Points on a hilly landscape, in no order, each with its height.
From any point a ball rolls to the lowest of the 2 points nearest to it. It stops when none of these is lower. Distance is the straight distance between rows; heights are no part of it.
fiz height 324: [165  84 132 157 135 100 162 134 138 137 125 102 155 124  65 124 130 131
  78  91 124]
Tosep height 433: [118 140  80 120 184 106 133 138 124  66 147  51 123 153 192  64 136 123
 148  95 169]
nali height 153: [117 123 110 123 141  86 155 132 146  87 129  93 142 115 158  91 127 142
 167  93 130]
gof height 360: [ 69 129 135 124 174 135 133 148 138  59 178  99  96 155 197  50 126 111
 157 138 154]
lipup height 251: [116 112 150 131 119 116 171 125 133 160 160 150 128 101 135 120 124 191
 147  96  93]
zase height 300: [144 172 105 131 123 125 129 133 146  96 107 184 151 109 105 134 142  98
 141 231 134]
zif height 479: [152 118 101  95 118 161 107 118  77 128  92  98 134 115 141 154 138 104
 137 138 176]
repaf height 352: [106 138 157 151 110 114 107 120 152 137 151 146  80 187  91 156 121 100
  77 115  91]
Vapu height 666: [160 123 112 107 190 143 141 113 124  81 135  81 156 117 110 114 127 107
 100 115 170]
dif height 634: [194 102 126 169  99 117 118 135 125 211  76 138 149 137  96 160 139 173
 105 123 112]
tinof height 320: [ 98 192 142 141 116 118  99 118 168 124 155 188  97 145 179 138 108 145
 167 139  74]
rig height 246: [ 97 136  94 104 116 112 115 144 122  76 111 106 126 128 127 106 133  58
 138 164 160]
Pami height 356: [109 117 156 146 131 105 145 127 160  97 168 139 104 161  63 114 130  88
  72 124 109]
dozon height 378: [114 166 142 137  63  87  78 127 174 122 100 165 120 155 106 152 128  85
 164 161 102]
vod height 557: [ 78  90 145 118 141  96 130 152 126 122 116  33 125 162 128  82 111 103
 120  52 153]
fufi height 529: [108 128 122 102  46 142 110 149  74 170  90 150 119  93 153 154 152 118
 172 134 144]
sivav height 505: [128 104 110 103 111 170 114 124  56 157 116  97 103 134 135 153 136 118
 108 123 163]
fodov height 564: [159 120  76 159 105 119 137 135 111 218 120 163 123 112 166 155 131 206
 119 133  94]
Matub height 384: [148 152 127 152  76  63 109 131 186 110  93 150 154 131  80 139 134  96
 163 157 111]
tos height 258: [ 97 129 181 115 132 105 167 147 177  80 146 151 169  88  73  83 127  99
 143 131 120]
sena height 126: [111 140 130  96  85 119 110 128 140 126 100 142 150  97 155 142 122 119
 198 142 124]
razem height 303: [ 93 121 124 105 147 173 141 121  91 158 197 142  88 119 149 116 123 156
  94 126 131]
Ruf height 520: [118 129 182  93  61 140 119 143 125 174 101 157 166  69 120 155 140 142
 188 111 134]
mut height 692: [ 92 185 149 124  84 167  62 159 103 192 132 190  97 109 156 173 123 131
 129 114 128]
zezum height 437: [179 140 114 175 145 106 112  98 163 110 130 123 115 184  94 151 120 113
  90 137 104]
sopi height 617: [157  92  55 119 123 134 137 125  80 151 104  95 126 119 160 145 137 146
 120 142 151]
Nafek height 170: [167  92  97 126 187 134 155 104 102 139 112  69 143 127 154 131 122 179
 117  88 144]
tok height 289: [ 85 129 125 112 152 132  95 132 139  68 128  66 115 170 155  94 105  55
 122 120 152]
von height 404: [132 153 135 146  80 117  80 126 120 192  88 143 111 153 128 177 128 151
 145 118 107]
dega height 129: [143 120  65 139 115 127 138 148 107 104 124 153 123 122 101 119 156  76
  81 212 150]
rek height 546: [164 110 165 132 125 131 103 121 116 124  80  78 148 154  55 158 127  88
  96  84 153]
Sulo height 411: [ 71 112 211 132 134 146 106 130 168  89 154 101 131 150 117  98  97  70
 118  95 109]
gebof height 599: [ 90 154 107  94 120 163 112 130 104 112 135 159 105 121 151 129 126  95
 136 196 139]
zur height 201: [131 167 151 109  74 120  93 120 166 154  97 167 160  96 145 156 124 151
 211 142 117]
Kapu height 481: [131 108 119 111 119 157 151 137  95 139 155 150 130  93  94 125 148 118
  97 158 148]
furim height 165: [166  91  78 170 144  63 163 137 135 138  86  81 146 143 131 116 127 157
 118  98 110]
Fetat height 199: [ 88 132  87 120 124 124 147 147 119 100 153 153  92 135 117 103 146  85
  91 206 142]
donim height 636: [113 143 134  83 136 127 114 139 144  72  98 101 174  97 128 111 124  69
 163 130 159]
Rilug height 226: [ 83  89 146 145 123 120 163 136 111 185 176 127  82 146 115 118 123 178
  79  78 101]
tagi height 60: [122 154 192 122  91 133 100 124 158 163 126 162 147 115  97 153 116 137
 156 108 102]
Reke height 540: [178  86 101 157 131 131 171 135 118 199 144 154 143 100 142 133 130 206
  98 118  98]
kepo height 281: [ 71 110 180 120  65 125 115 148 116 185 122 136 114 129 112 147 117 130
 133  84 103]
Befip height 109: [101  97 131 107 140  73 171 158 137 129 103  53 172 101 128  84 133 147
 151  44 147]
mor height 200: [ 92 103 162 154  91  74 155 137 153 156 134 131 105 152  94 130 120 146
 120  83  81]
dar height 241: [197 105  93 139 161 131 142 100 125 143  96 100 158 120 150 153 123 171
 127 115 137]
pel height 234: [132  87  56 158 102  83 165 147 122 133 148 128 102 136 128 105 144 127
  87 156 117]
bimu height 316: [191 137 110 145 132 150 148 125 148 171 155 199 162  75 134 134 141 181
 115 171 110]
Vuk height 421: [ 88 110 224 109 161 192 107 117 143 103 155  99 147 126 132 105  91  93
 123  92 126]
Luvob height 775: [130 122 155 113  90 139  88 125  88 183  33 101 136 135 143 177 130 140
 181  95 140]
vula height 462: [ 82 144 131 135  73 115  92 142 115 193 112 150  85 159 149 172 117 139
 129 105  94]
Vuvu height 639: [107 126 113  78 136 128 157 149 128  84 123 119 169  67 123  91 144  94
 150 152 173]
zudeg height 545: [156 168 143 109 165 163  99  95 143  95 122 139 141 133 118 148 113 106
 139 160 137]
dof height 447: [115 143 174 113 123 160  77 100 131 155 101 110 132 150 165 167  86 139
 165  87 107]
nem height 315: [133 132 124 130 162 144 142 101 123 111 164 130 109 135 153 122 119 156
 131 119 116]
pep height 593: [140 129  90 195 137  60 152 125 151  82 143 122  86 186 160 114 140 163
 142 111  84]
dufi height 532: [200 137 121 170 125 128  76  99 130 178  78 116 126 181 101 179 126 149
  99 128 122]
lav height 469: [ 71 138 119 101  89 176 105 152  73 163 158 164  79 117 147 136 142 101
 100 156 143]
boz height 575: [193  95 102 199 156  83 172 124 145 137 125 125 135 153 143 115 127 196
 114 102  84]
mevu height 443: [155 113  55 156  85 115 126 137 102 181 120 152 107 134 151 152 140 145
 106 166 109]
Valub height 283: [148  77 132 121 141 127 163 128 108 154 121  90 151 109  95 133 131 150
 100  86 146]
Petu height 498: [126 113 157  73  88 153 124 129 117 144  88 131 179  62 148 155 141 134
 192 115 161]
bageb height 76: [103  82 160 131 141  78 184 151 142 127 141  71 149 118  92  81 126 155
 123  45 130]
Tiv height 772: [122 161 149 143 202 114 137 140 154  15 155  99 145 151 152  64 137 115
 153  94 136]
tati height 735: [110 178 171 118 133 153  74 123 155  70  94 140 141 152 107 134 106  46
 146 180 135]
Vosu height 528: [163 130 172 112 117 170  87 113 100 123  87 101 137 140  83 166 132  81
 115 111 165]
Peze height 780: [108 129 164 147 193 134 160 136 140  51 197 123 106 152 138  65 135 144
 131 108 132]
vem height 504: [ 79 143 120 111 163 169 116 119 119  96 179 139  69 169 153 108 118  93
  89 173 134]
Toli height 299: [169 130 113 163 114  59 158 131 185 110 120 145 163 105 108 118 134 146
 158 131  99]
duveg height 622: [ 95 161 139 108 169 147 136 136 139  53 127 130 139 137 103  97 112  61
 109 187 155]
tet height 340: [169 136  94 170  75  57 120 130 182 138  99 154 146 130 116 140 136 137
 156 161  92]
Gif height 268: [186 119  71 138 150 103 152 117 143 110 112 113 166 104 158 124 131 149
 142 134 133]
puzig height 530: [113 178 137 135 165 155 107 108 148  91 155 171  85 178 116 139 119  86
  83 183 112]
fad height 168: [111  86 158 134 171 117 183 134 120 120 171  82 122 127 142  77 130 193
 142  56 137]
ledu height 633: [178  93  78 118 126 177 132 125  64 175 121 128 132 100 144 155 146 149
  91 145 159]
kasad height 711: [120 140 138 150  85  93 127 133 144 201 121 164 122 121 129 155 123 188
 151 101  79]
momol height 482: [160 122  84 158  68 118 104 137  94 168  90 138 107 151 121 167 155 113
 109 156 130]
Tetel height 318: [117 131 113 111 159 159  92 107 112  88 133  85  96 177 147 133 105  76
 104 136 151]
Vede height 351: [ 83 114 139 109 164 152 117 127 128  88 154  67 114 143 203  76 103 118
 157 105 150]
leb height 267: [115 101 124 125 136 149 155 124  90 186 172 129  98 124 129 132 125 178
  87  99 116]
pamom height 647: [148  97  92  93 155 178 153 115  82 145 160 120 134  87 148 129 137 157
 104 144 163]
nenor height 186: [ 79  84 153 129 150 138 144 123 104 166 155  84  78 169 136 114 110 160
  93  72 121]
nor height 228: [165 146  72 126 129 117 123 108 138 116 114 140 139 112 167 145 128 145
 166 169 124]
lonum height 449: [120 115  63  82 131 106 135 147 105 111  93  53 164  99 161 103 144 107
 150 103 186]
did height 745: [128 157 175 119 129 167  77 117 127  88 107 132 124 162  85 150 122  44
 111 156 146]
Kana height 527: [154 156 151 104 208 168 128 100 147  57 132 120 160 114 119 118 110 104
 130 144 151]
Neta height 237: [ 69 113 168 102  92 136 133 141 131 146 149 141 127 106 132 118 115 126
 152 107 110]
tuluz height 603: [132 100  79 133 123 112 136 118  95 171 102 103 112 140 160 150 121 166
 132 119 116]
Vuruk height 563: [176 111 132 149  81 156 117 141  66 195  88 138 118 118 103 167 167 128
 100 125 154]
zefim height 525: [109  95 129  99 137 187 127 123  65 162 160  99  94 137 119 135 129 119
  74 116 165]
Bubug height 287: [134 118 155 133 128 126 182 133 148 151 183 181 147  73 106 111 137 180
 127 123  96]
pezi height 561: [162  83 114 176 139  89 179 132 131 190 118 134 134 128 133 125 126 212
 115  96  78]
lod height 489: [102 162 127 159  92 102  85 130 145 180 128 159  68 187 132 177 118 136
  97 112  83]
nipum height 383: [ 97 139 182 143 165 123 135 121 172  65 172 139 100 173  89  97 115  83
  93 128 107]
Tama height 598: [171  85 109 139 100 128 135 133  88 188  76 116 148 113 115 161 146 156
 119 120 135]
Mig height 726: [ 91 155 150 115  89 143  80 135 133 103 104 147 119 143 127 143 123  55
 150 168 128]
nutip height 93: [195  67 106 162 109  95 167 150 139 175  91 130 177 104  99 127 136 159
 101 114 119]
zar height 288: [145 145 111 146 172 128 150 110 141  84 166 150 115 134 132 108 126 135
 118 161 115]
Fene height 509: [125 176 155 165 129 121  82 110 161 171 145 159  81 185 128 174 103 157
 100  91  77]
gir height 282: [ 49 116 129 114 106 105 137 151 149  96 154 119 106 129 179  74 119 108
 171 136 122]
gazul height 496: [136 135 179  84 122 180 124 133 105 106 106 152 167  81  84 134 147  83
 134 154 177]
Lezak height 242: [147  75  98 125 125 132 147 139  83 141 121  82 135 119  94 125 143 113
  81 114 166]
kuniv height 212: [ 81 100 178 106 121 127 156 136 145 121 154 112 143  97 148  92 114 151
 171  77 120]
punap height 374: [132 126  90 138 135  97 177 130 140  97 156 152 132  92 169  94 143 172
 170 145 109]
fufe height 271: [ 88 126 108 118 143  95 131 145 147  69 140  84 117 145 132  75 126  73
 124 125 151]
Kefel height 539: [124 149 170 114 220 175 142 109 138  47 167 120 133 135 132  86 107 115
 123 129 145]
vapi height 731: [115 120 175 125  85 118 126 137 122 209  91 142 144 105 110 164 126 180
 160  81 101]
sabot height 131: [ 81  98 126 120 130  80 161 157 136 112 136  65 131 126 152  69 127 140
 161  68 142]
bof height 672: [179 135 123 115 180 119 146 113 160  79 113 102 189  93 113 125 135 119
 131 111 154]
Sogu height 136: [114  87 168 138 120  97 174 133 141 153 141 117 140 114  80 116 122 163
 117  68 104]
Seka height 402: [123 150  77 125 122 147 134 129 106 163 166 183 104 101 167 136 134 159
 122 174 110]
Dak height 175: [101  99 163 108 136 124 145 119 127 147 115  91 139 121 153 124 105 171
 167  66 115]
Duta height 257: [117 109  93 156 123 105 164 134 131 130 179 157  89 136 126 109 142 141
  89 154 101]
lif height 480: [113 129 140  92 128 177 130 143  86  92 120 136 135 105  88 116 148  64
 103 180 182]
mebuv height 632: [119 158 129  94 166 131 128 142 143  52 107  99 172 111  95  93 131  53
 120 143 171]
Vetun height 547: [106 101 130  98 164 131 149 150 121 105 160  63 138 121  91  69 137  87
  87  98 190]
lebul height 250: [112 134 106 146 162 112 163 133 146  74 171 148 102 147 102  89 136 100
  84 180 127]
feza height 694: [129 152 156 162  85 102 110 132 160 191 140 177 117 138  92 161 127 159
 113 111  84]
nipot height 582: [120 165  95 108  91 150 103 134 100 149 122 182 118  98 150 150 148 116
 152 195 135]
lened height 488: [ 59 144 114 102 117 177 101 140  98 131 164 155  64 155 157 130 130  84
  85 176 137]
Dipi height 376: [126 175 104 131 107 141 110 140 124 191 157 204 118  86 159 156 129 174
 134 150 106]
Keba height 706: [190 121 144 167 180 117 148  95 151 119 132 111 143 149 111 139 114 174
 115  87 105]
riz height 420: [157 118  49 149 128 126 145 121 106 155 155 149 106 126 176 133 134 165
 105 169 110]
tur height 538: [116  89 140  95 161 167 135 124  91 122 158  75 115 132 100 111 124 104
  83 110 177]
zolo height 367: [146 102 138 155 113 102 141 133 142 127 136 126 127 147  49 135 135  97
  72 124 120]
mupid height 148: [ 97  83 115 138 153 108 153 127 113 132 158  70  84 171 130  98 123 139
  90  89 141]
ruve height 464: [125 108 113 108 134 135 146 144 110 100 138 115 137 107  82 107 144  83
  93 151 168]
zifof height 401: [ 63 123 195 145 165 134 128 141 175  54 175 106 107 170 128  65 114  72
 110 116 122]
Tana height 354: [121 166  92 136 103 105 105 126 146  95 111 162 111 149 115 141 137  76
 135 206 125]
folen height 363: [139 133  90 125 108 113 170 131 141 137 149 184 148  65 154 116 144 170
 162 175 110]
bikar height 568: [151 160 129 122 179 174 151 109 128 120 163 183 141  97 120 126 128 147
 108 187 127]
totev height 665: [168 146 145 125 134 169  91 100 112 169 117 130 127 143 115 179 120 148
 115 117 131]
lol height 506: [146 124 145  85 177 177 158 118 121 103 139 142 173  70 104 121 137 124
 119 156 166]
Getok height 583: [178 132 128 127 101 114 124 126 156 126  93 142 177  92  93 147 149 121
 152 148 141]
Komug height 585: [177 117 105 192 164  82 162 121 143  85 137 115 130 157 157 110 137 193
 147  91  95]
Lonaz height 569: [166 150 130 157 130 109  73  90 144 157  70 102 114 197 119 182 107 145
 134 117 108]
geva height 451: [131 106 105 133 141 105 169 139 136 102 157 118 137 107  93  94 137 116
 100 138 139]
butun height 422: [138 126  87 146 186  97 151 128 116  70 144  69 118 157 194  86 140 175
 163  81 145]
kun height 570: [167 118 146 103 103 120 131 139 139 118  72 118 197  72  88 147 158 102
 158 114 173]
vor height 521: [187  88  98 152 141 138 159 124 116 159 147 136 143 112 120 128 132 161
  83 137 120]
votir height 182: [128 143 100 123 130  94 128 116 150  89 118 116 134 128 161 120 118 125
 177 133 120]
Takof height 768: [106 166 154 142 179 110 117 127 176  22 138 105 129 168 136  82 113  70
 141 121 121]
retos height 370: [ 91 137 124 148 161 104 127 134 152  44 166 104  83 183 168  77 126 104
 136 121 125]
dulez height 754: [141 116 139 118  94 113 117 124 116 199  56 120 156 111 138 176 131 181
 180 100 124]
peti height 302: [125 104 130 144 121  89 130 118 124 168  76  94 123 157 114 151 113 157
 142  88 103]
sazok height 319: [ 97 116 134 131 117 132 127 125 123 138 161 129  85 160 109 133 125 111
  85 124 115]
Rodep height 210: [134  89 136 148 152 116 194 128 123 130 179 130 122 106 132  95 138 199
 124  89 109]
Bil height 380: [ 95 138 151 169 151 101 131 128 156  53 170 126  83 192 178  95 129 143
 157  98  90]
kib height 559: [143 141 110 105  74 165 115 141  73 147  98 159 127  80 138 153 169 100
 152 175 166]
Zub height 558: [125 178 151 123 178 166 150 112 143 104 174 192 126 106 152 113 119 162
 142 169 105]
Kadiz height 586: [113 134  86 142 112 119 123 124  98 203 125 140  86 142 176 161 119 189
 125 114  97]
sotov height 554: [132 173 138 127 178 172 130 111 133  99 156 174 120 137 103 131 120 108
  90 195 126]
Fozu height 476: [198 141  82 165 118 113  88 102 138 139  90 119 127 170 126 167 126 128
 116 161 124]
logod height 407: [128 138 109 152 157  94 128 110 135  71 124  90 109 170 201 112 118 160
 184  91 108]
pebo height 377: [112 113 121 137 149  87 119 118 133 110  88  53 114 184 141 126 100 119
 134  70 121]
fenif height 531: [146 173 135 149 135 140  68  91 139 157 125 133  92 192 136 182 101 137
 112 118 104]
lorus height 436: [128  94 103 123 116 110 167 133 119 141 142 121 132  98 128 116 133 151
 128 129 127]
badat height 196: [143  83  88 144 144 119 151 127 103 140 145  89 107 151 115 121 129 133
  73 118 135]
Razar height 500: [220 112  80 167 141 137 134 123 139 141 132 157 148 132 125 132 130 137
  78 175 116]
zed height 393: [124 152 126 154 152 109 112  98 150  82 140 115  89 191 178 131 107 137
 154 108  92]
Tuvi height 344: [145 165 184  96 116 163 121 122 157 139 119 192 185  69  96 145 142 138
 166 162 139]
fuma height 204: [ 83 148 198 125 147 155 117 119 169  88 153 151 133 130 139 104  99 103
 153 127  96]
muti height 409: [ 85 125 114 125 116 122  88 114 125 119 110  86  85 187 187 139  96 106
 149 111 112]
dotu height 610: [ 77 165 140  97 160 180 120 129 119  82 135 152 120 133 146 107 107  79
 124 204 145]
pesas height 244: [ 95 103 132 132  82  81 136 139 135 145 111 111 119 139 109 133 123 123
 139 101 110]
tumeg height 472: [203 117  97 176 136 125 117 117 139 132 127 139 126 164  90 148 129 110
  62 160 121]
big height 448: [ 72 124 166  89 114 202 100 138  82 154 159 138 102 121 140 127 121  99
 104 127 142]
Zosub height 548: [119 161 175 133 193 161 143 107 147  65 176 159 120 134 149  97 114 142
 146 136 110]
kapir height 202: [130 127  80 112 103 131 118 143  91 101 106 130 123 117 117 131 152  69
 123 185 166]
Lib height 416: [136  91  99 136  71  99 159 152 118 170 119 144 146  90 110 132 151 144
 133 139 118]
kufa height 291: [ 60 122 117 129  96  96 143 136 137 123 159 135  83 144 195 100 122 150
 170 121  95]
pef height 654: [142  90  86 111 173 142 167 126 102 117 167  86 128 104 140  91 136 147
 100 125 169]
zes height 626: [183 170 147 131 104 165  64 108 121 178  93 152 139 125 119 181 141 154
 138 135 147]
puvib height 124: [ 96  80 169 127 158  99 171 134 126 141 116  71 132 134 132  93 111 182
 150  38 121]
tora height 183: [210  94 113 165 104 108 153 146 164 164 119 167 180 100 103 125 138 159
 107 153 110]
Mugo height 276: [138 143 143 137 128  77 155 133 185  81 127 148 172  95  90 105 130 117
 161 130 110]
tufem height 689: [173 129 142 153 157 139 119  95 128 173 113 118 128 157 117 165 110 179
 114  96 104]
geki height 715: [110 177 166 127 102 160  72 128 134 136 126 175 108 151 111 161 122  85
 122 154 120]
loga height 375: [161 148 151 110 142 194 128 122 106 175 161 183 149  74 106 155 139 157
 102 142 137]
kido height 343: [ 92 181 143 131  84 109  85 125 171 126 122 177 114 142 150 145 114 111
 174 158  86]
fuz height 514: [146 131 163  83 193 187 139  97 129  94 146 121 163  89 137 124 114 138
 138 122 158]
vipen height 642: [ 67 123 123  68 108 147 143 158 112 102 119 138 150  72 146  89 135  91
 170 180 167]
Kub height 198: [140 139 151 130  84 113 131 133 152 168 132 180 154  86  96 146 138 155
 152 135 105]
Farid height 345: [125 169 133 118 118 132 140 124 151 152 158 204 142  74 155 132 128 178
 172 157  98]
vala height 385: [165 119  85 161  66  92 134 149 143 165 116 174 145 103 118 138 148 140
 137 174 109]
mez height 660: [147 120  98 116 199 126 157 130 122  82 162  60 140 124 133  74 139 124
  95  97 177]
Nifun height 310: [117 135 141 125 138 119 177 132 152 104 168 177 139  85 110  96 134 143
 139 160 108]
dutu height 703: [ 89 200 173 124 106 183  60 156 125 161 148 208 100 118 130 163 121 100
 108 140 121]
vovu height 394: [ 78 108 136 135 113  97  99 124 127 134  78  65  93 198 151 142  93 108
 140  83 108]
kavos height 395: [157 153 141 178 115 104  98 110 171 142 139 158 101 184  77 164 128 115
  81 137  90]
fined height 298: [ 98  94 137 137  73 101 137 149  95 195  93 122 111 135  99 152 134 143
 125  97 111]
bem height 286: [100 130 106 141 113 133 133 138 117 160 183 170  69 149 121 140 141 126
  56 146 102]
Seteb height 233: [ 88 157 197 124 156 136 144 134 176  63 147 161 148 126  92  91 108  85
 132 154 114]
nege height 285: [125 169 181 117  75 145 106 148 141 174 127 206 152  73  88 149 151 135
 151 147 125]
Nisa height 249: [141  98 104 135 152 141 120 107  82 150 121  74  96 175 120 154 115 127
  76 109 139]
gan height 326: [ 93 155 149 103 110 137 155 142 141 132 152 203 146  68 128 113 130 140
 163 175 113]
teme height 169: [105 151 198 120 111 141  88 120 171 116 123 148 144 130 121 139  98  97
 165 121  98]
nipu height 101: [149 100  94 144 181  88 161 126 118 122 100  54 139 142 150 106 126 170
 127  67 133]
suvi height 755: [138 133 136 128 132 129 103 117 141  95 122 121 125 155  83 140 123  76
 107 138 133]
Fuba height 502: [ 94 112 132  98  69 136 101 141  92 141  88 107 123 124 145 144 128  96
 165 119 145]
simi height 338: [116 116 133 106 165 144 134 114 125  93 150  84 122 133 152 102 111 125
 136 101 145]
sil height 671: [170 144 124 175  94 117 103 133 142 216 120 173 128 133 110 165 134 186
 103 125  97]
Nezi height 791: [118 133 154 126  67 150  79 134  71 185  57 115  99 151 138 176 134 114
 150 101 139]
beno height 526: [165 110 113 162  70 134 106 139  54 184  60 116  89 157 108 169 167 102
  98 127 152]
Kikug height 432: [ 75 128 211  97 139 211 102 129 117 135 165 143 131 114 125 121 103  96
 109 117 129]
rari height 304: [ 89 154 134 139 118 104 136 124 157  97 158 161 105 132 191 105 119 155
 193 128  81]
todag height 560: [160 103 153 116 112 116 128 137 124 127  82  92 176 111  64 146 143  99
 122  88 159]
Ribob height 646: [ 71 112 117  76  90 160 137 157  84 138 142 147 119  82 147 105 146 103
 147 172 162]
Sir height 332: [128 142 141 114 150 179 133 120 107 160 183 170 113 106 116 139 122 150
  88 131 122]
zak height 478: [141 108 112  90 106 133 120 123 103 147  68  97 163  92 159 163 133 141
 181 109 164]
pado height 418: [175 162  90 156 100 105  81 116 152 118  98 149 122 161 106 160 140  97
 127 191 125]
Tak height 207: [141  90  54 174 117  62 163 138 127 138 118 103 108 153 149 115 133 156
 112 126 104]
nol height 776: [142 143 163 162 194 115 151 131 148  26 171 125 135 153 138  87 145 167
 162  86 110]
nivo height 256: [153 153  95 104 119 140 122 134 119  99  94 156 158  89 122 136 149  92
 151 207 165]
Rogog height 677: [192 132 110 126 194 102 157 118 159  89 102  71 204 102 131 112 147 137
 120  63 153]
neve height 301: [134 132 107 121 143 153  98 100 101 133 135 105  93 173 143 160 112 118
 103 127 127]
farog height 651: [ 67 113 110  95 108 151 156 154  96 147 184 166  96  94 135  96 143 129
 113 176 140]
bize height 682: [176 107 119 135 172  89 159 133 141 119  88  52 192 119  92 114 139 129
  94  54 146]
Gok height 269: [ 59 125 109  96  97 120 112 150 127  93 125 122 112 128 162 101 121  72
 161 168 139]
nedu height 508: [157 139 163  99 131 161 100 127 113  87  85 113 166 109  76 145 144  57
 129 134 182]
dokog height 578: [187 164 143 117 123 162  72  96 141 126  89 135 155 127 114 170 133 121
 150 153 152]
zik height 366: [171 172 137 139 126 167 111 134 137 181 148 215 148  77 106 151 146 164
 109 173 130]
lunu height 552: [105  98 121 117 138  86 147 154 127 111 128  57 141 132  98  87 131  97
 103  75 161]
popez height 348: [124 107 122 140 165 105 130 104 110 151  83  69 110 173 151 145 102 167
 140  75 107]
soz height 442: [103 128  71  98 150  91 129 143 122  99 108  34 141 134 180  81 132 108
 150  85 173]
dule height 459: [140 122  84  91 109 124 113 133 104 108  75  85 159 102 151 144 141  98
 164 131 174]
zep height 417: [136 158 139 131 141 132  89  90 144 123 114 115 112 165 175 157  92 145
 169 107  98]
Fulug height 259: [203 122 119 141 111 140 130 129 149 157 117 179 180  81 103 142 153 149
 121 174 135]
gekap height 477: [119 142 141 101  98 156  73 112 114 137  87 109 132 142 167 164 106 111
 176 121 133]
duzaf height 306: [153 152 119 129  90 117  93 112 144 164  93 143 140 126 142 168 126 156
 172 136 116]
Fugem height 762: [115 155 134 136 141 104 105 120 169  60 122 119 118 171 112 123 111  63
 124 142 119]
ruza height 670: [139 164 150 116  92 164  89 134 101 198 118 171 129  96 134 175 135 155
 139 120 135]
venuk height 495: [114 126 138  82 145 180 163 139  98 123 151 165 150  67 105 113 143 120
 115 186 162]

Call two points neighbours if one is among the 2 nearest of the other. Go from one point of each pair to the other, from neighbour to neighbour, staying as low as possible. Name the highest point that can't be avoided.
tet, Pami -> Matub
nipu, puvib -> Gif
dega, mupid -> Tetel
Pami, badat -> zolo

Where does a ball stop that starts at each point below?
pef -> nipu
Komug -> nipu
Keba -> nipu
bikar -> Pami
